Points on a hilly landscape, in no order, each with its height.
A ball rolls from a point to the lowest of its 2 nearest points, and stops where none of them is lower. Distance is the straight distance between rows; heights are no part of it.
j502 height 366:   2  13  -3  -7  -3   3   1  16 -11  -7  -5   5   5  18   0  21  -5  -2  -9   2  -2   5 -11  -7  24  15   3  -4   1  -3  13   3  -9   1 -20  -6  -5   6  -2   1   0  10  13  14  -3  -3  11 -22   3   7  -6  -4   1  19   3  -4  -2
j413 height 322:   6  22  -3  -8  12  -1   8  12   0   0  -1  18   8  19  22  20   7  -9 -12   1  -4  -4 -10  -8  29  11   6   5   2  -6  -1  -9  -3   8 -13   4  -9   5   0   0  -8   9  -1   4   0   5  -7 -20   2   9 -16  -1  10  18   6  -1   1
j594 height 386:  24  10   3   2  -3  -4  17  13 -11   1  23   3   7   0   6  12  19  -3   1  -3 -21 -13  -1  -3  12   0   4   3   8  -4  -8   8 -11   1  -1 -12 -25  15  -1   5   3   7  10   9 -12  -2   8 -11  -3  -8   9  -9  -9 -11   8  -2   0
j839 height 188:  20  -3   1  -3 -11  19  17  -7 -22 -10   1  -3   8  14 -24 -13 -11  -1   6  -2 -16 -13   5   1   9  10  12 -17   8   8  10  10  -5 -10 -14 -19 -14   3  -3  -4  -5  12   5  19  -6   3  15 -21 -12 -25  17 -24  -3   2   9  -9   7
j619 height 453:  24   6   9 -10  -3  -1  18  -3  -8   4  12  -2  11   0  12   6  13   4   0   3 -25  -4  -6  -3   1  -7  -4  11   8  -5 -10   5   0   8   5 -16 -20   3  -6   3 -12  -2   5  -3 -24  11  22   3 -12 -14  16 -32  -7 -11  17  -6  -3
j164 height 810: -18  -6   2  20  10   3  -7 -14  16  -2 -14   4   0   3   5  13  -2   7   2  -4  12  -7   4   0  -4 -14  -1  17 -22   2  -4 -29   7  13  13   6   7  -9  -5  14  19  -7 -16 -35   1   7  -1  15  -6   9   1   9 -11  -1   2   3  -1
j957 height 629:  -1   4  -3  -3  -6  28   1  14   5  -1  -5   1  -2   6  11  13  16   1  -1   8  -7  -4  -3 -15   3  -2  -7   0   2  -3  18  -9   5  11 -16 -19 -15  -5  13  20  16   4   2 -19 -20 -13  15   6  -2  24 -15  15  -2  -1  11  -9  15
j981 height 736: -22   1   2 -13   9   6  -9 -17  24   0 -20  -6   0  -1   5 -17 -13   3   7   5  11  21  -6  -1 -16   2  -3   1  -5   2   3 -17  17  11   9  12  14 -26  12  -7 -10 -10 -14 -10  13   3 -14  20  -9   4 -16  11  15  13   2   9  14
j647 height 240:  -6  -2  -6  -5   5 -16 -12 -17  11  -1  10  -2  -3   4  13   8  22   4   0   4 -11  -1   7   5 -18 -16  -9  22 -10  -3  -7 -18   1  17  16   8 -15 -18  -4   8   8 -12  -9 -16 -12  -7  -5  23  -7   5   0  12 -16 -24  15  20   5
j265 height 648:   2 -13  -1   2  -5  -6  -8 -10   3   4   9  -9 -13 -15  -3 -15  16   5  10   0  -3   9   7   4 -24 -20 -12   4   4  -3  -6   6   4  -3  13  -1  -4  -3   2   3   7  -6  -1 -14 -15  -5   3  24   2   0   4   5 -12 -28  -1   6  -6
j351 height 151:  19   1   2  -9 -12 -12   6   9 -13   7  15  -3  -2 -15   5  -9   8  -6   2   1 -11   6  -6   2  -9  -3  -7  -4  11  -7 -10  28   1 -11   3   0  -3  13   3 -15 -16  -2  17  13  -4   1   6   1   4  -7   2 -17   4 -15  -7  -1 -12
j851 height 225:   2   3   5 -16  -8  -4   1  12   2  13   5 -10 -12 -18   8 -15   5  -5   3  -1   0  17  -3  -1 -10  -1 -13  -6  15  -4  -2  28   7 -10  -4   0   5   7  12 -12 -19  -3  12   9  -5   0  -2   4   5   3 -14   0  16  -5 -15  -4   0
j15 height 563:  13 -12  -2  24  -8   5   2  23 -14  -2  17  11   2 -26   0  -5   8  -4   1   0  10 -11  -1  -3  -3  -1   3 -14   5  -5  -7  12  -2 -15   1   6   8  21  14   3  22   8  15  -5   7 -14   2   5  22  19   1   4  -4 -13 -17  -8 -19
j266 height 662:  17   7   3   3  -8  11   9   7  -1  10  20  -5 -13  -7  -8 -21  20 -11  13 -13 -11 -14  19   0   6  -1   4 -10  16   1   2  19  -5 -10  -1 -12 -20  13  12   2   1   5  -9  17  -1  -4 -15 -19   0 -15  -2  17   6  -5  -6  -8  18
j472 height 187: -15   2  -7 -27  -7   6 -17  -5  15   0   2 -13 -11   6  -2 -13  14  -4   7   3  -7  11   5   5 -19   1  -8  -1   0   2  17  -1   8  10  -2  -5 -12 -21  13   6   0  -6 -10   3  -1 -16  -1  12  -4   6 -15  32   5  -7  10  10  29
j378 height 842: -14  -8  -8  22  17  -3 -10  -9   9 -11   0  14  11  -1   3   9  -7  -1  -3   5  21 -12  -3   1  -2  -3  15   9 -27   1 -10 -34   5  13  17  16  10  -2  -5   0  25  -4 -16 -21  22  -7 -22   5   4  20   5  12  -8   0   4  15  -6
j827 height 537:  -4   6  10 -22  -7  11   8 -13  15  13 -14 -26 -14  12   0  -8   8   7   6  -3 -18  14   6   2 -14 -13 -16   7  14   8  11   5   4   8   1 -14  -6 -26   0  15 -18 -14 -17  -9 -20   9  18  13 -21 -19   4  -6   6   2  13 -10  20
j356 height 462:   0 -17   2  24   9   4  -2 -26  -9  -8  -5   6   6  -2 -25 -19 -22   2   9  -8  14  -9  11  13   0  -3  13  -6 -13  12 -10 -10  -1  -5  13   7  17   2 -14  -8   6   0 -18  -5  20  11  -4  -4  -1 -22  29 -18  -7   8  -2   5 -11
j806 height 506:  19 -18   3  25  -2  15   6   3 -15   0  14  15   5 -22  -5 -25   5  -7  10  -6  11 -23   7   3  -1  -4  11 -17   3   2 -12   9   4 -16   3   4   6  17  11  -2  19   4  -1  -8  14  -6  -5   1  13   4   9  -1  -1 -11 -13  -5 -12
j161 height 610:   1  10  -9 -14   1 -19 -10  -6   9  -1  12  -1  -1  11  -3  -3   6  -7  -3  -4  -8  -7   8  12   5   8  12   8  -6   3  -1  -5  -9   6   9   7 -18  -5  -9 -10 -12  -1  -6  27  19  -2 -25 -16  -3 -19   0  12   3   2  11  16  15
j408 height 360: -13  10  -6   1   0 -21  -7  20   7   0  -1  -1   2  -2  16  37   9   6 -17  11  -1   3 -10 -10   2  -4 -13  16  -7  -7   7  -6  -7  11  -2   2  -5   1  -6  14   9  -1  14 -11 -12  -5   9   9   5  25  -8  16 -10  -3   1   1  -4
j691 height 763: -14  11   1 -14 -10   3  -4   8   5   6  -9 -25 -17  13 -19   3 -11   2   2 -11  -3  18   4   4   4   5  -9  -3   1   9  20  18 -12  -2 -11 -11   2  -7  -3   8  -8  -3  -4  20   1   1   7 -13  -6 -14   0  14   7  19  -8  -4  14
j212 height 175:  -7  -7  -8  -7  -5   2 -15  -5  -8 -14  -5   4   5   4 -11  -8 -15  -6  -2   8   7   8  -7   5  -2  15   9 -10  -7   1   7  -6   5  -1  -1   4   3  -4   1 -14   3   4   7  12  14 -11  -3  -5   2   6  -1   0   0   5   6  13   0
j585 height 312: -10   7  -9  -2   7 -23  -4  11  16   6   9   4   2  -4  28  23  19  -1 -12   8  -1  -4  -5  -4  -9 -11  -8  19  -6  -8  -5 -12   0  12   8  10  -9  -3  -1   9   8  -5   2 -14  -6  -6 -11  19   6  23 -11  23  -5 -16   4  12   3
j30 height 224:  -6  14   9  13  17   4  10  22  17  15   4   5 -16  -5  11   2   9  -8  -1 -15  13  -4   3  -3  17   1  -4  -1  13   2  -6   6  -6 -10  -3   7   3  13  12   9   0   2 -13   4   8   3 -27 -13  15   4 -17  29  16  13 -25 -11   1
j874 height 434:   5  -7  10  23   7  23   6   5  -4   2  -6   9   2  -7   0 -11  -7  -4   3  -9  17 -16   4  -5  11   3   6 -14   5   3  -2  -2   7 -10  -7   1  11  10  12   7  15   3  -8 -11   7   3  -7  -9   9   9  -1   0   8  11 -15 -15  -8
j65 height 747:  -8  -9  -5  18  -6  -5 -11   7  -8 -12  -8   2   6  -5  -6  23 -10  11  -6   5  11  -1  -6  -8   1  -3  -2   3 -15  -4   8  -8  -5   2  -3   2  11   5  -6  11  22   5  13 -15  -3  -6  15   6   6  19   6  -3 -18   2  -1   0 -16
j429 height 80: -12  -1   0  -2  17 -35  -7 -22  15   0   4   2  -2   0   5   4  -3   3  -3  -1   1  13   0  13 -14 -13  -2  21 -11  -2 -22 -15  -3  10  27  22   8  -5 -20 -13 -14  -9 -16  -2  10  14 -16  10  -2 -21   8  -8  -4  -4   5  20  -9
j946 height 501:  13   6   9 -19  -9   3  13 -11   1   9   3 -18  -4   7   2  -8   8   5   4   0 -23   4   0   2  -8 -10 -10   8  14   2   2  11   1   3   3 -16 -15 -10  -4   4 -17  -8  -4   0 -24  11  18   2 -18 -24  14 -22   0  -6  13  -7   9
j90 height 755:  -9   5   5 -13   8  25   5  -9  17   8 -26   2   6   7  16 -17 -11  -1   0   1   9   8   0  -9   2   9   5  -8   6   2   4 -12  24   8 -11   4  14 -22  18   0 -12  -5 -15 -10   4  11 -12   9  -8   8 -21   8  24  19   0  -8  17
j292 height 686:   9   1   2  12 -10  10   6  12 -11   2  14  -8 -10  -5 -23  -9   2  -6   9 -13  -2 -11  13   1   9   3   3 -13  10   4   9  21 -12 -15  -9 -13  -9  17   7   7  13   8   2  18   4  -7  -2 -22   6  -8   4  12  -4   2 -13  -9   7
j207 height 717: -13 -10 -10   0  -8   3 -15  -7  -5 -17 -14   1   2   2  -3  16  -5  10  -3  15   0   8  -6  -8 -14  -4  -7   6 -15  -4  13 -17   5   9   0  -2   4 -11  -2   8  15   1  11 -23 -13 -12  20  21  -4  18   0  -5 -19  -5  13   9  -2
j262 height 816: -15  -9   7  16   1   8  -6   5   1   0 -27  -2  -4  -9 -10  10 -27  15  -2   0  28  13  -6  -8   3   4  -7  -5  -8   0   7   2  -4 -10  -6   7  34   7   0   3   3   0   5  -5   3   7   9   0   7  14  -4  -9   3  21 -24 -18 -22
j682 height 367:  -5  -5  -9  20   3 -35  -3  15 -15  -9  10   4   5  -9  -9  22 -12   1 -10   2  12  -1  -6   2   6   5   7  -1  -8  -1  -8   3 -21  -7   7  19  16  20 -16  -9  11   0  14  12  18  -3  -3  -9  17   5  15  -2 -12  -1 -10   7 -25
j707 height 716:  -1  -3   4  17  -5   8   0  10 -12  -2  -4  -8  -6   5 -29   2 -22   0   4 -14  14  -2   5   3  15  13   4 -14   0   8  10  16 -16 -16 -14  -1  10  15   0   4  11   5   3  20  13  -2  -1 -27   9  -6   9   2  -2  18 -20 -10  -8
j519 height 575:   6  -2  -9   2   0 -31  -7 -11  -4  -6  21   2   1   0 -12  -5   0  -3   1  -2  -6  -6   6  13  -5   2  12  10  -5   1 -13   1 -12  -1  20  14  -5   4 -17 -18 -12  -4  -4  25  19   2 -21 -10   1 -27  16  -3  -6  -9   7  18  -5
j635 height 179:   4  -2  -3 -24 -10  36  10  -3 -11  -8 -16  -4  -1  22 -13 -15 -12  -4  -3  13 -14   9  -1  -3   5  14   6 -29  16   6  22  10   7  -6 -29 -25  -4 -11   7  -5 -13  12   0  16 -10  -7  24 -12 -12  -6  -7 -14  11   8  15 -12  20
j119 height 599:  -9  -1   7  -3  -6  27   4   5  14  12 -20 -15 -12  -4   9   2   7   7   6   1   0   6   3 -14 -12 -12 -18   3   4   3  18  -2   8   7  -9 -17   2 -14  14  24   6  -9  -9 -27 -22   1  16  19  -6  15 -13   9   6   0   2 -20  14
j967 height 776:  -6  -3  11   1   9  25  12 -14  11  12 -29   9  13  -3  21 -12 -12   4  -2   2  10  -4   1 -12   2   0   0  -7   5   1  -1 -15  27   3  -8  -1  20 -15  12   3  -9  -7 -13 -28  -8  21  -1  13 -10  12 -12  -9  17  14  -5 -19   4
j425 height 685: -12 -16   2   1   6   1 -13 -19  14   2  -3 -11 -18 -17 -12 -31   1   5  17   0  12  23   8   6 -29 -16  -8  -4   4   3  -8   3  13  -5  16   8  12  -9   6  -8  -1  -9 -10 -13   3  -4 -11  23   1  -5  -1  14   1 -18  -5   8   0
j816 height 239:  -9  14  -6 -18  -2 -13 -10   3  17   7  14 -14  -9  12   4  12  28  -3  -2   0 -17  -1   8   8  -6  -6  -8  14  -1   2  11   2  -9  14   1  -4 -26 -14  -1  15   1  -7  -7   6  -7 -13  -6   3  -5   1  -5  36  -4 -10  11  12  27
j651 height 443:  -4 -11   2  17  10 -19  -4  -5  -7  -3   1   5   2 -11  -9   0 -13  -1   1  -2  17   1  -3   7  -1  -2   6   1 -12   0 -13  -2  -6  -6  14  15  18  11 -13 -13   5  -2  -2   0  20   7  -7  -1   9  -4  15  -8  -4   1  -9   8 -21
j5 height 421:   0  -2  -2  11  -7 -19   0   4  -7   0  13 -17 -10  -2 -24  10   4   7   5  -9  -5  -2   9   7  -1  -8  -4   6   0   4   1  14 -20  -5   6  -7  -7   8 -15  11  12   2   7  13  -4  -2   3  -4   1 -16  20   6 -19 -10  -6   1  -5
j43 height 742: -10   3  -1   2  -7   1  -5  -1  -6  -3 -16 -15  -7  18 -29   9 -30   3   0 -12   6   8   1   7  10  11   2  -2  -8  11  15   7 -14  -4  -8  -3   8  -1 -12   4  -3   1   1  19  11   6   6 -18  -6 -16  11  -3  -1  24  -7  -1  -1
j38 height 368:  12   9  15  10   3   1  20  17  -1  16   8 -10 -13 -12   0   3  13   3   5 -11  -2  -5   4  -3   6  -9 -14   2  15   1  -9  20 -13 -11  -1 -13  -5  19  -2   7   0   3   4   2 -14  10   7  -9   3 -12   9 -10   0  -5 -17 -19  -9
j529 height 273:  16  -5  -2   3  -9 -20   6   1 -24 -12  15   0  11  -2  -9  15  -2   6  -1   1 -16   0  -5   2   2  -1   0   6  -5  -4  -7   6 -12   0   4  -3  -1   9 -16  -2   1   6  21   5  -9   3  25   5  -2 -12  23 -30 -19 -11   7   6 -17
j441 height 193: -16  -8 -12   4  -2   1 -22  12   0  -9   5  -2  -1  -9 -13  -4 -11  -8  -2   8  20  10  -8  -1  -7  15   6 -15  -8  -1  11  -1   4   0  -2   9   7   6  12  -8  16   2   6  12  19 -23 -15  -2  12  29  -7  30   2   2  -8   8   0
j991 height 793: -17   2   3  -3  -4  -1  -9  17   6   5 -16 -12 -12  -6  -3  14 -11   9  -6   0  15  20  -7  -7   0   2 -15  -1  -1  -2  13  12  -6  -4 -10   0  17   2   4   6  -2   0  10   3  -4   1   8   3   5  14 -13   8   6  15 -18 -11  -7
j675 height 635:  13   5  -4 -10  -2   3  -3  -6   8   5  16   5  -3   0   1 -22  18 -13   6  -8 -10 -17  15   7   1   4  13  -2   5   1  -3   1   2   0   4   0 -24  -1   7  -8  -8   2 -14  18  13  -5 -29 -16   0 -15  -8  18  10  -6   8   6  22
j828 height 111:  -9  14  -2 -12  12   6  -4  16  15   7  -1  12   3   1  25   0   5 -11  -4   4  12   7 -10 -11   8  10   2   1   2 -10   3  -9  11   6 -11  12   4   0  21  -3  -7   1  -6   2   7  -6 -26   1  10  24 -33  29  21  15  -5   0  10
j602 height 138:  10  -2  -1  -3   6  -4   3   2  -3   3   5  22  14 -11  27  -8   3 -13  -3   4   5  -8 -11   0  -5   2   8   0  -2 -11 -16  -5  14  -2   6  16   5   8   9 -18 -10   1   2  -5  11   2 -15   7   9  13 -12  -7  12  -6   0   7 -10
j507 height 524:  19 -10 -12  11  -8 -31  -2 -18 -19 -12  31   2   6  -3 -22  -3   5   6   7  -3 -16  -7  14  12  -4  -4  12  11  -5  -1 -17   1 -16  -4  17   9  -2   6 -20 -12  -1   0   2  21   2  -1  -1   1  -1 -31  31 -11 -25 -21  10  19 -13
j229 height 233:   0   3   4 -18  -6  29   9   1  -6   5 -21  -6  -2  10  -1 -10 -15  -2  -3   3  -4  13   0  -9   7  13  -2 -20  15   4  15  11   9  -3 -22 -11   8  -9  13  -1 -14   1  -1   6 -10   5  11  -7  -6   0  -9 -12  17  18   1 -17  12
j681 height 567:  -5   5  14  -8   2  20  14  -5  21  20 -20 -17 -12   3   9  -9   9   4   7  -8  -5   5  10  -3  -6 -12 -11   2  11   9   6   0  10   7  -2 -13   1 -19   7  17  -7 -12 -21 -21 -15  14   6  13 -14  -6  -5   3  14   2   2 -17  20
j202 height 358:  -8   4  10   7   4 -16   5  12  13  15   3 -18 -24  -5 -15   8   8  10   3 -11   8   6   7   7   1 -13 -17   8   7   6  -5  18 -21 -12   6  -8   2  12 -13   7   2  -1   6   6  -6   8   1  -4   4 -13   7  10  -4  -9 -20 -11  -7
j110 height 373:  12  -2  12  11  13  26  15  -8  -4   8  -9   9   4   5   3 -21 -10  -9   4 -12   6 -18  12  -2  17  11  11 -20  11   8  -4   1  11  -8 -11   1   3   2  11   1  -5   1 -15  -3   8  14 -15 -19   0  -6   1  -4  18  18 -10 -16   5
j882 height 409:   0   7   2   0  -9  -5   0  19 -15  -6  -9  -1   7   5   3  33 -12  10 -13   7   0  11 -16 -13  13   7  -8   5  -3  -7  13   6 -12   3 -14  -6   5   8  -6   6  -2   8  22   2 -14   2  27  -9   1  12  -1 -18  -7  16  -2 -12 -16
j984 height 43:   0   2  -3 -12   2   7  -5   2   6   2  -2  10   5  -2  21 -10   6 -12   0   7   5  -1  -8  -4  -4   4   2  -1   1  -7  -1  -8  16   5  -2   5  -3  -5  16  -8  -3   1   2  -6   2  -6 -13   9   4  19 -19  10  12  -3   4   5   6
j127 height 401:  -6  20   2   3   1  -4   2  28   4   3  -8   1   0   4  18  40   5   9 -16   5  -1   6 -11 -17  18   0 -13  15   0  -7  12  -3 -10  10 -11  -5  -3   5  -1  18   3   2   9 -10 -18   3  15  -5   1  20 -11   6  -3  16  -2 -16  -5
j27 height 268:  16  -5  16  16   4   5  20  -1 -12  12   6  -5   0 -12 -10 -11   0   3   9 -14   2 -13   9   5   5  -7  -4  -6   9   6 -14  18  -7 -16  -1  -8   7  16  -6  -4  -6   0   0   1  -3  18   9 -10   0 -23  21 -27   3  -4 -18 -18 -14
j48 height 869:  -7 -16  -2  32  15  -1  -9   4   2  -9   5  15   7 -16  -4  -3 -10  -3   1   4  30 -12  -4   3  -1  -6  15  -3 -18   1 -12 -19   1  -1  14  16  20  12  -1  -4  28  -2 -13 -16  27  -9 -22   3  15  22   9  15  -3   0  -7   6 -17
j518 height 215:  -7   0  -9   0   4 -39  -9  -7  -4  -8   5   5   7  -2   8  21  -2   4 -10   8  -4  11  -6   3  -8  -9  -3  17 -11  -9 -14 -10  -7   9  18  14   8   1 -20 -10  -4  -6   6  -4  -2   5   6  15   4  -5  11 -15 -16  -8   8  20 -17
j478 height 197:  18  -4   3  -7  -1   1   4 -17  -9   0   7   8   9  -1   2 -24   0  -9   4  -2  -8 -13   5   9  -1   4   9  -6   7   2 -12   3   9  -4   6   2  -7  -1  -3 -18 -16  -1  -3   8   7  10  -7  -7  -5 -20   7 -21   7  -4   6   4   2
j494 height 692: -16   4  -5 -14  -3  -3 -12  -7   5 -11 -20   3   5  13  10  19  -7   6  -9  14  -1  10 -12  -3  -3   1  -6  13 -13  -4  12 -20   6  14   0   0   1 -17  -5   4  -1  -2   6 -15  -5  -1  15  13  -9  12 -10  -2  -6   8  17   9   3
j904 height 671:  -7   9  -5 -21  -1  12   0  -4   6 -13 -15  13  11  20  22  16  12   6  -8  22 -11  -1 -17  -5   4   1  -1  11  -6  -6   8 -24  13  15 -11 -11 -13 -19  -2   2   0   6   9 -15 -14  -9  22   9 -11  18 -19  -8  -1  -1  28   4  10
j82 height 806: -12  -8  12  13   6  26   4  -2   7   6 -33   4   3  -3   1   0 -26  13  -2  -1  26   6  -2 -14   7   5  -2 -11   1   3   8  -3  13  -8 -12   4  35  -2  11   6  -2  -3  -7 -15  -2  14   3   3   0  16 -13  -6  14  25 -21 -26 -10
j439 height 778: -12  -5  -4  24   5 -15  -8  -1   4  -6   2   0   0   1  -6  24   0   8  -3  -5   7  -8   4   1   2 -10   1  13 -18   3  -4 -14 -10   8  11   5   2   1 -15  16  25  -2  -2 -18   2  -3   0   7   3   7  13   9 -20  -7   1   9  -9
j450 height 277:  -3  19   1 -11  12  -8   3  -3  11   4  -6   8   8  19  19  13   1  -6 -11  -5  -3  -6  -5   1  19   6   5  16  -6  -1  -3 -14  -2  15  -1   6  -7  -7  -7  -2 -13   1  -8   2   8  12 -12 -13  -4  -6  -9  -2  11  17  10   7   8
j989 height 303:   3  -1  -9  -3  -8 -25  -4   3 -19 -15   4   8  17  -1   6  27  -5   6 -10  13  -9   7 -15  -5   1   2  -1   9 -10  -9  -5  -5  -6   6   3   3   5   4 -16  -6   0   3  25  -1  -7  -1  25   9   2   5   9 -26 -18  -5  11  12 -20
j677 height 779: -17  12   5 -23  -8 -11  -8  13   8   9 -11 -26 -17  -1  -4   9  -3  10  -6   2  -1  31  -7  -2  -6  -3 -23   6   5   1  16  23  -7   0  -8  -6   8  -6  -2   4 -18  -7  10   9 -11   2  16   2  -2   1  -8   7   7  12 -10  -7   3
j783 height 109:  18 -10   8   9  -2 -12  11 -13 -20   2  12   2   6 -12  -9  -9  -4   4   6  -7  -5  -5   3   9  -6  -8   0   1   4   1 -19  13  -4 -10   7   0  10  12 -14 -13 -12  -2   5   1  -5  18  17   4  -1 -27  26 -39  -8 -10  -5  -2 -22
j721 height 316:  27  -1  -5  -1 -10  10  10  -1 -14 -11  23  11  11   7 -10 -12  20  -4   9  -1 -20 -23   8   4  13   5  20 -11   4   0  -4   2  -2  -4  -3 -14 -27   7   0  -4   6  16   7  15  -2 -13   2 -15  -5 -13   4  -5  -7 -16  14   5  11
j113 height 212:  -7   8   4  -2  18 -24   4 -10  15   6  -4   9  10   9  24  16  -2  -3 -10  -6   1  -9  -4   5   7  -5   4  25 -13  -2 -16 -19  -1  15  14  12   1  -3 -17  -2 -12  -5 -14  -6   9  21 -14  -1  -5 -10  -3 -11   5   9   7  11  -2
j523 height 169:   2  -4  -8 -10  -1   1 -10 -22   3 -11   6  10   8  10  11  -2  17   1   1  10 -13  -8   2   6 -11  -6   3  13  -8  -2  -7 -24   8  13  10   1 -16 -19  -2   0   7  -4  -1 -13  -9 -12   1  17  -7   4  -2  -5 -14 -19  24  20   7
j803 height 302:   0   1  -6   4  -9 -32  -2  19 -20  -6  10  -5   0 -10  -8  18 -11   3  -8   3   2  11  -8   0   1   7  -5  -2   0  -5  -2  21 -20 -11  -2  10  10  18 -11 -11  -2   2  27  22   7  -5   9  -6  14   2  10 -10  -8  -3 -11   2 -24
j109 height 100:  10  -8  -5 -18 -19  27   8 -16 -14 -13  -1  -5   2  20 -26 -22  -7  -2   6   8 -20  -5   6   6  -4   8  10 -19  11   8  16   7   1 -10 -13 -24 -16  -8   0  -4  -7  12   2  18  -8 -10  19 -10 -16 -21   6 -15  -5  -7  20  -1  20
j410 height 291: -15  12  -3  -1   4 -24  -5  16  19  12  10 -15 -14   0   0  17  14   2  -7  -5  -1   4   4   5  -3  -8 -11  10   3   1   4  10 -14   2   4   2 -10   4  -6  12   4  -3   0   7  -2  -5  -9   0   5   4  -2  33  -3  -6  -9   4   7
j208 height 242:  16  -7  -9  -6  -5   6  -3 -13  -5 -11  16  15  12   7   2  -9  20  -4   4   5 -16 -17   3   8   0   1  14   1  -4  -2  -9 -13   7   4   7  -4 -22  -6  -1  -5   9   5   4   1  -1 -13  -2   3  -5  -1   1  -5 -11 -23  20  17   8
j197 height 285:   2   0  10  -7  -4  18   7   6  -5  11 -14  -8  -8  -9   2 -17 -12  -1   2  -3   6  14   0  -9   3  10  -8 -19  17   2   3  22   9 -14 -17  -2  16   3  15  -8 -16  -2   4  10  -3   7   3  -5   2   2 -11 -10  21  15 -19 -18   0
j860 height 370:  -2  -9   4   9   1  19   3 -28  -1  -2 -20  -4   1  13 -21 -20 -26  -1   5 -11   4 -10  13  10   4   7  14 -14  -4  16   4  -7   6  -5   4  -1   8 -12  -5   2  -3  -1 -17   0  13  14  -4  -9 -13 -25  18 -12   4  16   1  -3   7
j342 height 168:   0  12   5   3  11  14   6  22   6  12   3  13  -7  -6  20  -2   6 -11  -1  -4  10   2  -5 -13  13  10  -4  -9  17  -6  -1   5   6  -7 -14   9   6  14  25   1  -4   4  -6   2   2  -3 -22  -7  16  19 -26  21  19  16 -20 -12  -1
j586 height 473:   9  -5  -8  11  -9 -24  -2  -9 -13 -10  23  -8   3   8 -26  12   6  10   6  -8 -16 -10  13  10   2  -4   9  13  -8   4  -6  -2 -23   2  12  -3 -12   3 -20   8  12   1   3  15  -3  -3   1  -3  -4 -24  27   0 -29 -14   8  14  -3
j950 height 236:  23  -8  -4  -4   0   2   4 -13  -9  -4  14  30  20  -8  19 -24   7 -14  -1   7  -5 -17  -5  10  -9   4  17  -8  -2  -8 -23  -5  18  -1  11  14  -4   3   5 -25 -13   2   1  -2  14  -1 -11   5   5   1  -5 -18  10 -17  10  13  -7
j276 height 713: -18 -10  -1   1  15   0 -15 -18  17  -4  -7  -5  -6 -16  -7 -25 -14   2  10   7  18  25  -4   3 -25  -5   0  -3  -6   2  -7 -11  15   4  19  17  16 -12   8 -18  -2  -8 -14  -9  19  -4 -23  18  -2   4  -4  12   9   0  -3  15   3
j291 height 611:   7  -7  -2   5  -8   3   0  12  -1   7  14   0  -7 -20   8  -8  19  -4   4   0  -2  -3   1  -4 -12  -9  -7  -3   8  -6  -2  10   6  -5   3  -5 -10   9  13   7  14   1   9  -8  -9 -14  -2  13  10  16  -7  13  -3 -22  -6  -3  -1
j572 height 649:   1  14  -7  -7   5  21   3  16   5  -8  -4  20   9  15  25  17  19  -2  -8  13  -3  -9 -11 -13  19   4   2   2  -1 -10   8 -22  11  13 -21 -10 -15  -3  11   9  11  11   4 -17 -13 -14   6  -1   0  31 -27  11   3   1  16  -5  10
j717 height 232:  10   6   0   0  -5 -32   8  20  -9   8  20  -5  -7 -13   1   8   7  -2  -3  -4  -7   3  -3   4  -2  -1  -6   3  10  -4 -11  28 -18 -14   5   6   0  21 -10 -13 -14  -1  17  24   2   1  -1  -8  10 -11   7  -6   0 -11 -14   0 -16
j740 height 126: -17  -4  -6  -3   2   9 -17   3  12   0   1  -6  -7  -6  -1 -12   3  -7   6   1  12   5   1   0 -12   3   0  -5  -5   1  10  -5  10   4   0   1  -3  -6  16   2  13  -2  -7  -2  11 -16 -19   8   6  19 -13  36   7  -3  -5   7  14
j891 height 294:  10  -9   6   4   3  29  15 -18 -11  -3 -16   4  12  14 -12 -23 -21  -4   0  -3  -5 -15  11   2   9  10  14 -25   8  12   5  -1  10  -8 -11 -11   2  -9   3  -1  -7   4  -9  -1   1  14   5 -14 -12 -16  14 -23   7  11   4 -14   9
j116 height 93:   0  -4  -3 -12  -1   6  -7 -22  -2  -9  -9   6   8  11  -1 -18 -12  -4  -2   8  -4  -1  -3   7  -5   9   8  -7  -2   2   0 -13  13   2   3   2  -1 -13  -1 -13  -8   1   0   2   7   0   1   1  -9  -8  -1 -15   3   4  14  10   5

Where does a ball stop that starts at each point below?
j48 -> j351
j164 -> j523
j882 -> j429
j82 -> j891
j677 -> j202
j291 -> j891
j119 -> j523
j675 -> j202

For each start below, name every point that the ball comes to, in order.
j265 -> j291 > j15 > j806 > j874 > j110 > j891
j991 -> j677 > j691 > j43 > j707 > j292 > j266 > j675 > j161 > j519 > j507 > j586 > j5 > j202
j378 -> j164 > j439 > j65 > j207 > j494 > j904 > j572 > j957 > j119 > j681 > j827 > j946 > j619 > j594 > j721 > j208 > j523
